Each row is a point on a landscape with many valleys, with its height.
From any point a ball rolls to the lowest of the 2 points nearest to it. It stops when none of these is lower. Distance is the straight distance between rows; heights are no part of it.
J585: [ 82 165 108  97 157  87 139 116  82 173 119  93  91 178 170  95 109 117
 125  99 185 165  96 196 143  87 144 150 103 130 166 159 106 113 101  80
 121  75 143  90 155 155 148 131 123 114 152 107 163 128 158 113 143 158
 164 112 119 106 171]  height 323
J775: [104 156 120 147 108 179 127 134 132  74 126 174 182  92  79 172 193 145
 126 180 124 124 154  95  91 180 105 153 144 147 150 156  87 113  81 186
 125 164 138 182 166 162 135  77 133  96 117  66 121 148 102 123 157 120
 115  76 122  90 120]  height 671
J525: [133 134  75  97 144 132 137  88  84 101  93 131  96 142 163 109 195 121
 156  91 135 138 109 127 193 164  81 157 196 173 111 144 121 107 128  63
 107 114 154 126  90 168 132  82  54 104 133 144  97 108 114 133 101 133
 127  74 105 169 168]  height 187
J419: [127  54 146 166 153 118 129 164 117  80  83 170 101 160 112 132 131 122
 154 123  82  89 120 113 162 134  80 173 168  96 106 135 122 114 157 171
 130 143 134 147  87  94 100 172 117 137 145 184 110  91 123 142 119  90
 158  83 163 128 169]  height 304
J23: [111 168  69 105 115 121 126 130 103 144 194 116 117 175 191 126 181 111
  80 152 146 141  91 146 137  93 173 151 113 141 148 177  98 135 117 127
 135  98  83 124 133 174 129  88 126 130 143 144 143  94 116 116 145 175
 136 145  93 148 149]  height 335
J338: [133 132 160 123  87 179 119  81 152 106 135  85 152 122 148  64 134 139
 198 126 155 103 107 102 188 131  94  61 179  84 145 115 116 103 112 131
 126  78 143 159  99 109 157 170  98 142  96 136 147 101  90 151 119 119
 106 139 174 132  73]  height 577
J448: [130 134 113 174  96 109 119 142 178  97 140 128 149 124 114 157 144 116
  99 134  61 100 129  94  83 106 124 139  99 126 133 111 119 126 174 172
 153 116 142 128 133 120 145 153 172 208 134 132 122 134 114 130  96 144
 114 114 134 101 104]  height 458
J396: [146 137 141 163 123 123  94  87 163  98 150 152 172 167 147 158 138 123
 137 104  86  76 118 104 105 137 125 123 140 143 137 129 121 111 102 116
 166 101 147 141 137 174 138 134 133 196 126  99  86 174 101 185  87 148
  84 112  54  79  96]  height 295
J722: [ 76 182 129 114 122 116 182 139 111 171 138 125 111 133 125 111 131 118
 145 141 140 151 151 199  56 114 159 189 120 125 161 179 151 143 137 129
 121 102 137 162 144 159 135 106 144 111 124  99 143 173 134  72 121 121
 124  38 143  96 153]  height 399
J489: [131 110 150 105 142 131 138  95 143  88 126 147 157  39  98 141 126 149
 140 112 148 177 181 120  98 165  93 142  96 177  86  99 154 161 156 110
 111 140 102  91  86 108 115  72 113  50 112 150  87 169 163  63 152  65
 126 102 138 172 141]  height 273
J168: [124 131 140 176 101 167 108  86 107  82 146 117 137 210 181 102 123  82
 171 128  78 104 103 141 139 105 110 118 165  81 132 137  87  93 122 124
 144 104 126 167  88 149 138 139 128 179 117 133 118  88  53 180  80 124
  94 113 145 123 137]  height 349
J601: [148 121 138 122 178 107 112 204 142 149 119 180 122  81  81 167  97 169
  93 122 159 136 141  97 132 165 140  97  99 158  91 117 132 154 122 140
 129 203 102  90 168  88  96 113 128  60 143 126 126 174 188 139 209  90
 143 168 101 144 145]  height 209
J839: [114 149 121 139 102 149 150 144 155  83 182 129 146  70 141 124 115 159
  89 173 123 127 170 141 106  76 183 129  52 149 121 137  84 152 183 161
 165 134  79 116 134  99 112 109 145 135 131 139 130 115 137  75 167  82
 117 161 161 120  99]  height 473
J465: [123 103 105 140 150 108 101 145 144  96  50 128 146 137  77 113 153  95
 170 143  99  73 159 104 146 182 112 137 143  68 168  91 150 149 133 173
 122 167 163 210 129  99 102 153 139 165 110 137  90 123 135 131 106 178
 110 132 135  82 105]  height 243
J13: [148 106 152  91 115 156 124  71 131 171  96 163 132 134  58 141 164 131
 123 110 100 163  82 134 116 218  79 129 209 123 148 119 177 121 113 120
 143 129 182 191 116 126 162 174  70  98 155  94  80 143 131 125  77 141
 146 107  74 122 113]  height 151
J196: [153 157  98 147 100 161 138 144 165  60 153 136 124  86 141 117 105 137
 142 128 130 100 199 102 130 103 130 127  92 171  95 124 102 143 184 109
 145 136  92  98 121 123 114 103 124 139 124 141 117 133 144 126 159  75
 111 162 126 154 110]  height 454
J969: [204 122 188  97 132 142 174 125  79 201 164 135  87 120 172 120 106 117
 150  87 132 167 142 150 128 109 187 119 100 171 111 158 153 128 152 127
 184 120 105  95 106 135 109 124  86  99 156 185 100 117 111 127 116  97
 127 171  85 122 108]  height 393
J513: [118  97 127 138 146 161 119 153 147  77 104 158 108 131 127 114 148 169
 119 139 131  99 104 102 199 139  80 150 180 118 103 157 119 122 167 123
 116 133 123 134  83 108 103 155  95 124 123 153 132  84 109 131 173 101
 169 120 159 147 145]  height 358
J856: [168 106 111 104 143 101 150 136 108 164 155  90 124 153 196 126 152 111
 120 138 138 118  97 145 171 133 181  65 108 130 119 118 159 111  88 105
 105 151 116 105 146 124  89 103 141 118 107 144 138 132 134 143 129 187
 143 184 133 194 149]  height 286
J503: [133  98 200 128 117 101 118 138 136 159 105  96 138  95  99 107  89 132
 154 128 159 111 180  67 156  70 116  85 111 100 116  87 156 127 131 188
 107 129 125  81 139  87 140 175 155 118 107 178 166 122 147 171 139  85
 101  97 187 120  84]  height 213
J740: [ 76 164  84 104 120 116 190 189 110 182 125 167  61 151 110 130 149 143
 163 128 115 168 128 176  74 158 132 192 169 123 157 191 157 148 167 122
 135 138 112 180 149 149 121 125 111  99 162 113 119 130 153 110 115 118
 158  75 104 138 158]  height 415
J778: [148 147 103 115 129 134 138 175 144 129 149 136 107 125 155 115 170 160
 169 156 132 124 140 137 153 148 159 124 134 119 156 180 115 144 140 161
 160 137  71 139 129 116  91 129 114 114 126 164 147 108 133 122 170 123
 141 174 119 151 120]  height 529
J195: [137 103 141 129 135  81 127 137 128 146 146  83 131 154 167 126 132  85
  73 124 136 102 118 117 147  70 151  78  93 140 107  89 153 115 116  87
  83 133 153  64 162 151 120 106 163 161 104 145 158 154 125 172 118 156
 109 118 154 167 145]  height 310
J349: [ 94 150 117 164 131 112 100 171 148 108 114 170 139 127  71 145  93 141
  98 144 143  90 178  78  98 107 115 153 135 129 124 129 127 148 123 140
 104 179 137 128 163 158 133 113 139 143 136  92 141 145 133 180 148 116
  97 103 100 102 131]  height 139
J154: [ 84 108 130 157 139 124  87 105 161  82 131  91 164 115 120 140  81 120
 106 179 114 141 136 159  76  98 112 171  73  68 131  89 112 145 122 159
 116 101 110 110 106  82 142 159 183 152 104 118 138 121 153  61 142 130
 135 105 164  96 142]  height 457
J560: [ 80 142 106 132 107 187 129 103 152  62 117 133 169  86  80 127 158 150
 124 175 147 149 137 122 115 163  83 171 170 106 123 127 114 146 124 136
  97 135 132 162 119 134 141 109 132 103 100  90 125 117 133  85 158 116
 153  69 155 121 135]  height 659
J209: [ 80 147 132 151 105 112 113 174 158 186 126 141 117 155  70 115  64 133
  92 128 151 102 128 102  94  71 119 128 153 111 141 129 150 142 150 135
 112 133 146 134 154 140 171 165 149 176 158 108 177 117 122 195 129 115
 117 109 112 107 104]  height 204
J258: [164 141  97 138 124 111 141  92 130  94 102 116 128 110 142 142 194 104
 171 107  83 140 135 130 138 180 115 144 120 138 141 129 136 124 134 130
 129 117 138 141 118 134 128 114 128 149 115 121  78 131 123  96  82 156
 106 102 129 122 126]  height 252
J439: [173 135  98 167 101 153 140 169 170  88 195 139  96 168 178 121  94 124
 140 136  99  82 169 102 128  96 119 104 138 140  91 137 128 121 161 100
 144 157  58 113 124 139  88 108 139 177 135 153 139 117 114 204 136  92
 113 182 113 200 128]  height 432
J687: [142 125 199 111 139  99 131 131 113 188 108 111 118  65  92 117 102 174
 147 109 166 168 158  98 140  88 130 120  97 141 129 113 134 140 142 193
 145 102 121  63 138  94 155 183 124  89 159 161 152 107 172 134 159  84
 128 121 134  97  80]  height 175
J935: [ 88 140  97 138 154 103  50 116 102 126 123 112 145 184 131 135 119 101
 105 146 155 133 121 120 140 101 142 145 102  86 153 119  98 129  67 143
 104 139 118 127 142 159 141 114 153 141 132 115 142 113 127 160 146 179
 105 136  95 106 153]  height 312
J252: [140  81  89 106 181  52 131 132 106 126  41  98 112 120 115  87 162  82
 160  77 114  84 129 102 197 137 123 102  99 107 145  61 144 130 141 142
 104 133 181 121 126  89 114 166 133 144 125 174  83 114 169 125  71 184
 111 129 152 116 146]  height 627
J852: [125 106 202 124 131 117 164 134 125 197 107 107 110 158 136  99  66 105
 135 119 122 117 100 166 105 108 147  92 143 109 125 134 167 107 126  99
 111 141 214 157 136 127 136 171 162 143 112 106 149 174  88 137 106 133
 141 108 156 110 127]  height 122
J125: [145 107 162 163 113 102 132 145 156 130 111 101 135 132 120 121 106 123
 135 128  98  89 135  80 154  98 101  64 148 110 100  92 146 108 133 155
 106 161 157 121 168  92 122 173 177 167 111 119 155 138 117 189  95 129
 123 131 190 151 110]  height 161
J999: [134 153  87 132 139 135  96 155 143 118 157 114 108 126 142 139  83 140
 131 154 146 172 138 160 122 142 129 125 112  86 118 123 113 145  82 101
 137 161  63 109 148 104 109 121 149  95 124  83 151 113 172 118 161 146
 155 220 110 167 147]  height 301
J309: [106  94 113 134 156  82 100 155  65 144 121 138 113 194 129 148 144  89
  96 147 111 167 101 114 150 106 106 159 149  98 120 133 147 106  72 144
  97 173 120 124 144 140 120 105 164 118 139 142 145 111 124 170 121 162
 125  95 113 162 185]  height 344
J346: [141 148 135  99 135 149 130 130 118 114 129 150 135  49  84 117 109 140
 163 121 185 158 186 112 129 151 130 127 121 149 119 114 133 161 128 146
 114 158  93 130 115 115 115  83 102  45 131 143 119 132 148  85 179  82
 116 158 126 130 111]  height 254
J928: [101 109 123 111 111 133 171 175 131 141 113 173  64 100  83 130  79 177
 105 122 108 171 113 142 105 145 110 141 148 124 110 140 138 153 189 127
 139 163 108 147 124  87 121 157 133 103 155 137 147  88 154 110 141  78
 184 129 145 164 139]  height 565
J657: [174  87 156 170 177  97  99 173 149 130  97 162 147 119 102 189 125 142
 108 136  84  81 129 107 127 175 165 113 107 149 117 129 136 128 108 177
 167 192 109 129 143  76  88 145 141 146 135 134 114 149 145 141 156 121
 140 195  92 108 118]  height 155
J234: [146 146 204 140 161 118 145 131 157 128  93 103 147  98 140 113 113 167
 204 105 144  83 161 147 125 140 158  81 126 145 129 144 119 110 108 130
 113 128 162 107 150  90 115 157 151  90  84 100 151 214 130 102 154  90
 132 119 179 112 109]  height 189
J390: [171 170 177 172 115 120 175 128 119 117 156 153 133 141 146 164 198 121
 142 114  57  75 128 125 103 127 162 137 133 176 142 185  93  78 115 170
 180 116 177 144 172 158 110 131 149 177 137 100 116 188  85 146  83 124
 121  75 114  59  91]  height 207
J634: [ 69 166 113 120 107 132 179 169 119 148 177 125 105 124 129 130  98 150
 102 171 126 170 117 172  61 102 158 145 107 144 124 173 107 140 154 121
 142 135 113 140 166 125 131 122 154  99 155  87 176 137 128  89 146  91
 157 102 147 138 141]  height 416
J48: [174 146 106 132 133 152 133 133 112  94 101 150 112 120 148 124  95 146
 140  72 144  95 119  94 167 145 122  79 155 202  85 121 112 122 119  52
 128 162 142  97 135 133 113 115  96 132 121 107 125 136 105 176 136 138
 146 190 103 158 119]  height 216
J336: [186 103 123 155 158 122 141 114  93 103 157 114 129 151 216 155 139 102
  94 120 109 118 100 158 130 132 163 104 101 182  78 131 126  90  78  63
 130 147 118  88 122 140  89  60 132 119 108 126 121 163  99 120 131 150
 137 174 130 186 169]  height 265
J317: [ 76 145 106 135 149 139  63 123  39 152 102 149 123 180  87 153  83  90
  95 138 160 180 119 144  85 116 146 178 146  91 156 143 104 139  67 152
 105 164 125 166 142 172 145  99 142  99 156  99 142  89 109 128 143 152
 130 125  82  89 164]  height 285
J950: [146 101 133 151 125 175  90 105 112  82 139 148 123 184 152 127 118 142
 113 139 117 105  99 111 163 119 111 147 160 105 132 148  92 114 147 138
 160  95 100 143  53 139 119 143  97 163 150 157 126  64  84 157 147 102
 136 152 115 122 129]  height 406
J389: [121  85 183 157 157 127  92 143 127 150 103  96 147 148 121 117  32 107
  95 121 135  96 108 145 103  92 169  61 111  90 117  94 139 139 117 113
 114 163 171 132 116 106 124 164 174 163 114 130 156 143  91 154 129 136
 127 169 139  99 115]  height 66
J696: [165 120 115 133 165 143 141 107 153  83 132 111 127 127 187 130 133 159
 155 101 124 112  76 148 158 193 137  81 146 181  77 138 116 109 118  25
 140 146 127  95 110 118  86 108 122 113  93  97 120 172 110 116 154 134
 172 201 112 188 151]  height 242
J414: [126 113 150  99  89 137 145  71  86 131 146 117 124 102 145 125 135 117
  99 117 154 189 116 114 152  95  86 136 133 187  79 118 135 124 140  63
 107  90 118  73  91 147 146  85 103  89 117 156 135 111 126 120 121  99
 136  78 154 176 160]  height 353
J214: [112 116 128  92 129 155  98 101 125 148  56 130 149 101  54 101 133 154
  92 126 160 119  88  89 170 161  85 109 177 117 142  77 134 138 138 127
  82 133 207 168 119 108 167 157  87 119 145 134 128 104 130 119 125 168
 130 130 139 106 100]  height 640
J87: [134 143 117  92 125 149 176 178 129 128 204 125 134 114 201 101 188 133
 116 174 158  90 164 115 150  97 194 108  98 133 138 169 118 138 164 168
 120 136  63 140 130 151  87  77 117 129 117 205 151 110 113 111 178 125
 105 153 160 155 127]  height 508
J875: [116  97 164 104 105 119 153 103 145 146 164  90 145 120 162 112 140 130
  75 147 142 142  93 114 159  75 106 105 112 153  99 104 150 113 134  86
  93  99 135  78 126 112 138 132 150 122 102 154 168 121 124 125 134 120
 144 101 188 179 139]  height 334
J324: [120 123 147 132 114 106 132 186 140 203 107 133  88 174 120 102 111 139
 141 120 129  90  96  90 167  99 131  82 191 111 149 134 156 108 130 136
 107 155 160 164 162 110 133 178 138 161 135 129 166 114 109 222 110 144
 129 145 141 141 103]  height 237
J800: [ 68 108 156  92 146 137 171 154 128 156 163 120 130 121 133 136  33 146
 102 152 161 179 116 214  46 116 145 131 106 102 110 139 150 166 135  86
 130 117 109 123 118  96 117 119 151  84 127 101 161 154 141  54 147  95
 163 124 173 137 154]  height 429
J498: [147 108 169 107 155 134 108 100 105 183 107 160 131 133  79 158 133 142
 105 114 164 179  93 117 130 175  91 151 177 135 145 145 152 126 102 116
 129 119 151 125  99 143 160 138  74  84 170 119 111 125 132 151 133 121
 144 115  64 102 132]  height 121
J148: [ 67 149  52 102 121 165  94  92 132 170 107 153 157 173  72 130 140 104
  69 131 137 140  88 136  92 174 111 159 182  94 176 120 152 141 115 107
  87 139 173 213 154 181 188  96 123 107 134  98 108 127 116 129 107 187
 122  98  77 117 125]  height 218
J208: [179 140 157 148  85 163 142  92  98 140 177 130 120 109 150 144 137 124
 143 111 108 155 146 122 110 102 164 128 122 175 118 153 132 119 165 148
 186  85  99 106  89 160 144 127  95 151 157 158 116  95  99 137 101  85
 105 134 103 108 104]  height 405
J270: [164 115 143 163 150 106 113 101  96  77 134 111 134 188 185 138 155  66
 180 116  83 110 129 135 144 141 111 142 145 103 124 129 121  82  86 129
 136 110 125 127 119 152 105 119 141 155 104 141 102 148  92 160  79 148
  75  88 119 130 149]  height 293
J284: [155 131 134 158  76 162 113 105 136 128 148 122 157 109 114 129 131 109
 125 137 119 128 148  77 111 102 139 103 112 129 135 100 131 142 167 178
 151 107 115 140 107 141 151 133 132 174 124 157 121  84  85 149 107 122
  91 152 129 112  67]  height 427
J880: [151 138  99 113 143 118  98 113 100  98  82 149 142 123 140 140 171 155
 117  76 155  76  97  62 226 137  99  97 169 203 109 127  89 102 101  88
  91 131 163 110 155 145 122 102  71 131 139 110 125 111 113 184 121 173
 110 146 102 125  95]  height 186
J886: [136 154 104 155  84 154 104 141 161 136 215 128 126 162 139 132 114 125
 129 177 132 130 161 108  85 109 115 154 115 103 140 143 132 140 132 144
 162 126  42 128 118 145 118 102 137 149 132 137 139 112 115 165 152 100
  96 153  94 164 118]  height 402
J247: [161 123 119  92 144 100 123 101 158 125 121  60 137  96 159  75 187 122
 184 114 144  85 150  83 205 120 128  61  98 104 145  72 137 120 130 138
 103  97 130  83 144 106 135 174 134 137  94 148 116 134 157 154 114 155
 102 137 172 166 112]  height 612
J671: [126 128 165 120 143  93 174 130 146 153  95  85 127 114 132 111 101 120
 165 118 115 116 142 165 106 117 155 103  98 113 141 112 157 119 125 130
 106 125 169 109 156  95 130 158 175 121  95 107 146 190 148  92 107 140
 132  89 196 119 150]  height 162
J869: [143 121 189 101 132 106 156 113  97 190  96 145 137  70  53 153 152 151
 112 118 157 181 135 110 117 142 114 156 108 164 140 114 163 132 133 177
 125 106 156 105 122 129 158 146 105 100 161 145 111 128 162  98 112 105
 135  83 104  75 104]  height 149
J726: [171  97 114 147 175 113 104 145 167 110 107 162 132 103  95 186 108 150
 112 114 119 119 115  98 119 198 107 119 131 169  95 113 160 147 112  97
 140 192 115 112 132  97 102 127 122 114 134  92  99 163 156 142 169 127
 154 195  69 163 150]  height 185
J313: [100 127 141 173  97 173  91 112 137  39 121 117 155 118 113 122 131 158
 142 178 106 119 137 115 146 110  77 164 138  75 124 137  46 116 132 192
 142 104 111 144 102  89 144 173 148 150 110 102 145  64 116 114 145  94
 141 114 179  87 116]  height 497
J862: [ 95 189  77 115 126 121 136 137  70 180 140 115  83 187 157 110 154 143
 112 122 140 147  90 150 155  86 154 151 150 126 171 196  80 113 110 143
 140  94 142 162 164 177 168 119 112 113 174 117 158  76 121 129 126 157
 137 128 105 114 132]  height 346
J20: [145 152  70  95 134 146  98  92  92 122  95 150 114 108 140 126 197 140
 116  93 166 116 109  96 239 145  99 135 180 174 133 141  92 120 139 100
  96  88 143 117 110 181 153  59  33 119 152 160 110  78 136 136 128 165
 109 122  83 145 105]  height 144
J962: [ 60 151 110 102 137 163  94 125 108 181 118 154 148 174  60 124 119 102
 108 150 196 139 135 145 110 146 124 178 191  68 183 141 152 164 106 147
  78 141 139 202 136 177 168  82 111  76 142 141 147 113 108 133 152 155
 108  79  96  99 127]  height 253
J297: [144 146 111 105 102 137  97  88 179 116 141  80 135 130 164  88 196 161
 173 137 136 103 127  85 221 122  72 100 153  92 163 111 112 113 124 129
 110  53 117 122 122 133 158 167  83 157 115 144 133 101 155 152 130 151
  95 116 134 154  96]  height 597
J103: [154 112 143  80 144 107 181 149 112 195 146 117  80 129 182 105  73 127
 148  74 149 161 116 197 122  97 165 121 104 133 109 141 162 142 167  88
 158  75 115  91 100 115 126 158 106 106 150 173 127 127 155  94 119 112
 164 155 125 133 138]  height 385
J565: [160 141 210 143  89 142 102  94 178 167 219 116 172 159 155 151 161 124
 162 166 112 133 140 124 106 117 126 120 117 105 148 158 146 101  81 159
 167  74 105 118 145 154 138 162 140 161 109 123 133 163 105 174 128 107
  79  99  86 103  84]  height 348
J659: [100 109 113  86 158 102 127 109 118 142  24 108 137  79  66  77 137 117
 122  94 147  96 121 122 164 145 142 100 111 122 161  60 135 144 154 132
  74 131 217 155 110 101 154 164 107 154 129 139 108 135 163  83 102 179
 136 125 157  57 106]  height 633
J879: [148 139 105 112 149 111 119 177 115 131  91 151 129  91  84 134 136 134
 145 139 165 137 181  93 146 158 146 118 112 137 128 126 134 156  95 168
 108 202 112 136 169 115  98  95 125  88 123 119 127 131 166 132 166 143
 115 179 114 123 137]  height 232
J167: [105 104 100 140  87 133 123 119 206  85 150 128 172  80  94 158 139 134
  79 164  65 138 122 128  64 136 110 168  70 101 133  86 149 164 172 157
 128 107 125 140  98  90 142 147 174 172 100 107  98 151 138  50  96 155
 131 109 162 125 121]  height 479
J975: [102 100 158 101 135 145 156  81 124 137 110 140 135  67  72 145  75 114
  90 108 182 171 144 139  66 130 108 141 102 181  93  88 186 154 166  67
  99 115 144  97  76 144 147  89 102  89 131 129 115 159 140  84 133  81
 127  84 128 132 145]  height 288
J374: [126  93 134 104 180  62 150 195  99 214 137 130  78 145 169 142  85 102
 108  87 146 153 122 183 100  89 175 137  56 124 115 118 173 142 134 108
 130 127  93  66 132 122 112 137 148 122 146 176 142 148 191 116 129 123
 151 130 121 127 167]  height 376
J227: [140  88 107  85 141  79 148 119 105 124 101  99 130  76 118 114 179 100
 120 116 125 121 152 100 169 114 152  88  60 131 119  62 155 136 146 157
  90 142 142 108 140  99 124 128 152 134 107 166 111 110 161 108  85 177
 128 139 179 147 131]  height 621
J648: [153 138 126 183 133 120 179 166 152  81 133 153 111 162 151 164 146 142
 122 126  43  69  98 141 104 150 158 114 155 169 112 171  96  88 145 147
 163 160 150 150 160 116  93 155 155 181 143  84 130 160  76 147 104 123
 161 137 153 118 127]  height 137
J528: [111 138 102 113 125 147 101  71 163 141  86 146 138 159  76 141 105 127
 132 105 123 144  92 129  84 195  75 133 184 126 139 111 152 141 109  51
 122 124 185 169 133 157 180 142 111 122 142  54 103 165 138 154  81 161
 122 109  65 122 142]  height 181
J929: [179 141 187 153  97 130 121 109 181 139 157 141 157 134 147 150 159 177
 179 125 103 101 129  96 126 162 100  97 155 158 127 167 131  88  85 137
 165 102 121 122 161 138 132 162 118 156 123  85 120 165 109 203 120  98
 110 120  92 118  73]  height 324
J578: [ 92 110 133 126 110 175 124 102 145 117 112 132 153 104  81 118 105 130
  85 150 138 134  94 123 110 137 102 118 155 110 114  94 141 144 131 122
  96 150 172 178 115 120 151 126 151 119 108 104 133 112  82 103 122 153
 155 134 174 123 130]  height 649
J399: [142 132 113 148 109 145  94 148 167  89 143 100 115 118 153 113 118 177
 133 157 122 135 120 121 171 128 128 100 127  85 119 121  86 127 118 144
 136 150  80 115 164  76 113 155 169 121 111  72 153  96 154 151 162 130
 171 206 164 169 115]  height 336
J654: [117 110 113  93 130 129 127 112 115 173 175 107 138 194 187 109 132  97
  79 144 143 142  71 175 131 104 168 109 127 103 134 137 156 119 112  93
 112 123 117 141 105 149 127 115 138 137 121 146 141 117  91 124 133 184
 130 158 116 167 150]  height 308
J151: [132 131  68 127 149  94 141 109  72  91  82 135  98 145 136 117 200  79
 129  68  94 117 119 141 160 154 112 181 149 150 128 119 121 114 139  94
 117 112 174 130  93 151 122  97  79 133 138 161  55 131 129 102  59 175
 105  99 105 113 165]  height 219
J569: [132 100  96 172 144  94 177 185 123  68 121 154  89 161 156 141 158 122
 135 131  38  81  97 146 151 148 108 153 162 121 106 152  99 106 168 168
 160 160 120 156 120  93  75 144 145 153 132 150 106 106 115 109  99 123
 173 123 176 154 168]  height 233
J883: [135 169 113 122 132 148 158 156 133 119 184 114 144 112 188 118 121 146
 111 152 157 104 154 154 111  89 223  92  67 159 134 158  88 132 127 118
 150 145 105 115 162 138 112  87 135 133 142 130 161 145 116 114 188 123
 116 192 137 114 115]  height 488
J642: [124 171 109 141  74 203  87  54 128  71 127 108 171 121 133 107 137 111
 194 142 142 125 144 119 154 155 106 103 168  83 158 111  80 112  81 144
 137  97 142 184 119 148 158 114 109 143  93  94 125  95  94 137 116 141
  89 136 137  91  85]  height 556
J916: [142  78 165 125 168  75 126 154  84 204 128 105 101 183 159 162  87  78
 115 130 110 172 107 170 104 116 141 131 113  89 110 115 194 111  93 101
 108 149 120 113 130 129 107 123 166 117 134 148 143 154 154 135 105 142
 136 114 111 162 183]  height 365
J375: [106 157  96 126 108 114 145  91  97 110 129 136 127 137 124 131 151  99
 114 108 151 153 151 113 117 110  85 164 126 191 112 117 134 108 112  59
  96 103 134  81 124 201 137  48 121 112 111 123 124 143 128 135 111 117
 119  55 118 161 174]  height 368
J184: [106 144 175 115 163 111 110  86 110 174 103  92 117 163 140  92  85 113
 149  85 177 131 115 166 137  94 110 147 123 128 146 135 140 115 104  56
 116  68 172  86 112 160 146 161  92 139 134 102 125 178 148 130 120 115
 111  87  90  70 143]  height 309
J365: [126 162 131 111  91 141 114 127 166 180 218 104 154 170 155 150 159 128
 143 187 138 158 136 150  87 141 141 141 128  82 178 171 139 134  82 170
 149  93  70 145 142 151 134 134 135 117 128 125 155 137 134 139 149 133
 103 129  94 146 101]  height 374
J602: [129 124 130 131  83 129 155 205 182 161 145 143  73  99 106 110  67 186
  84 137 107 135 105 141 121 132 135  98 130 120 123 117 134 141 194 137
 160 170 103 137 158  62 121 189 166 135 138 113 158 100 148 128 154  91
 181 207 156 184  99]  height 576
J683: [115 103  81 126 115 139 148 162  93  78 132 181  77  85 125 151 104 150
  86  94  79 160 127 138  92 118 118 171 100 162  96 130  92 167 204 123
 186 140  86 113  99 104 111 119 111 120 165 154  97  73 145  87 122  83
 168 145 126 154 145]  height 554
J616: [ 83  69 159 118 135 140 117 120 114 113 133 128 154  97 105 148  44 125
 108 156 115 170 122 188  47 105 139 159  95  72 127 107 137 168 141 151
 137 125 116 136  82  90 138 140 143 108 117 133 134 109 117  26 121 116
 151 128 178 110 145]  height 440
J640: [141 130  69 124 135 108 140 178 110 113 162 149  95 116 159 154 146 132
 108 134  84 163 149 150 109 118 172 173  73 141 118 165 101 155 164 162
 191 136  51 107 126 121  99 121 130 135 164 176 117  92 166  92 133 126
 132 174 101 145 149]  height 543
J350: [124 119 190  92 157 110 158  93 115 186 116 113 122 112 129 106  82 116
 111  76 209 160 124 165 119 118 141 134  97 169 115 113 165 130 128  52
 109  81 170  54 101 137 132 115  94  99 128 131 131 184 147  90 132 102
 145 101 132  97 137]  height 298
J559: [139 126 121 162 171 101 119 171 184 100  47 155 138  97  72 134 145 145
 171 127  96  54 163 114 136 178 139 131 123 112 139 122 126 153 160 191
 151 170 134 169 141  75  85 172 140 137 110 141  97 152 158 110 137 128
 144 168 135  79 117]  height 197
J471: [119 180 134 183  76 137 128 116 156 103 154 162 176 131 102 156 182 116
 148 124  84  71 171  95  84 105 142 142 135 165 146 139  77 108 138 161
 165  94 173 146 165 196 151 108 124 198 125 111 106 157  92 172  81 105
  73  79  91  58  66]  height 256
J656: [155 143 104 111 128 145 114  87 127  88 157 102 153  65 152 141 127 139
 136 142 139 191 148 159 107 160 152 122  72 144 112 113  94 138  83 119
 145 119  75  80 128 100 128  85 138  74 118  97 122 134 150  68 166 147
 126 191 115 147 115]  height 278
J846: [105 154  76 155  90 175  67  91 132  34  98 112 149 132 106 111 168 118
 161 158  94 133 136 115 164 151  91 160 130  59 174 119  53 125 108 196
 141  83 118 181 105 121 154 139 110 164 112 111  97  60 133 110 116 148
  98 126 139  74 106]  height 532
J865: [107 142 156 125 114 135 148 104  94 147 141 117 131 142 135 112 104  82
 173 132 158 158 172 171  70 114 127 155 134 133 133 139 160 104  87  77
  96 138 123 139 134 179 130  75 143  93 105 114 140 169 113 118 114 111
 109  62 159 145 175]  height 386

For each start below, name the point where the ball stops.
J865 -> J20
J683 -> J648
J284 -> J498
J935 -> J498
J23 -> J20
J184 -> J657
J999 -> J657
J950 -> J20
J439 -> J648

Call two points neighbours if one is among the 2 nearest of the other. Go from one point of each pair to the other, from neighbour to neighbour, staying as low as possible. Name the highest point that can't be avoided.
J657 and J125 -> J324
J657 and J648 -> J950
J125 and J498 -> J503
J20 and J349 -> J862
J657 and J349 -> J879
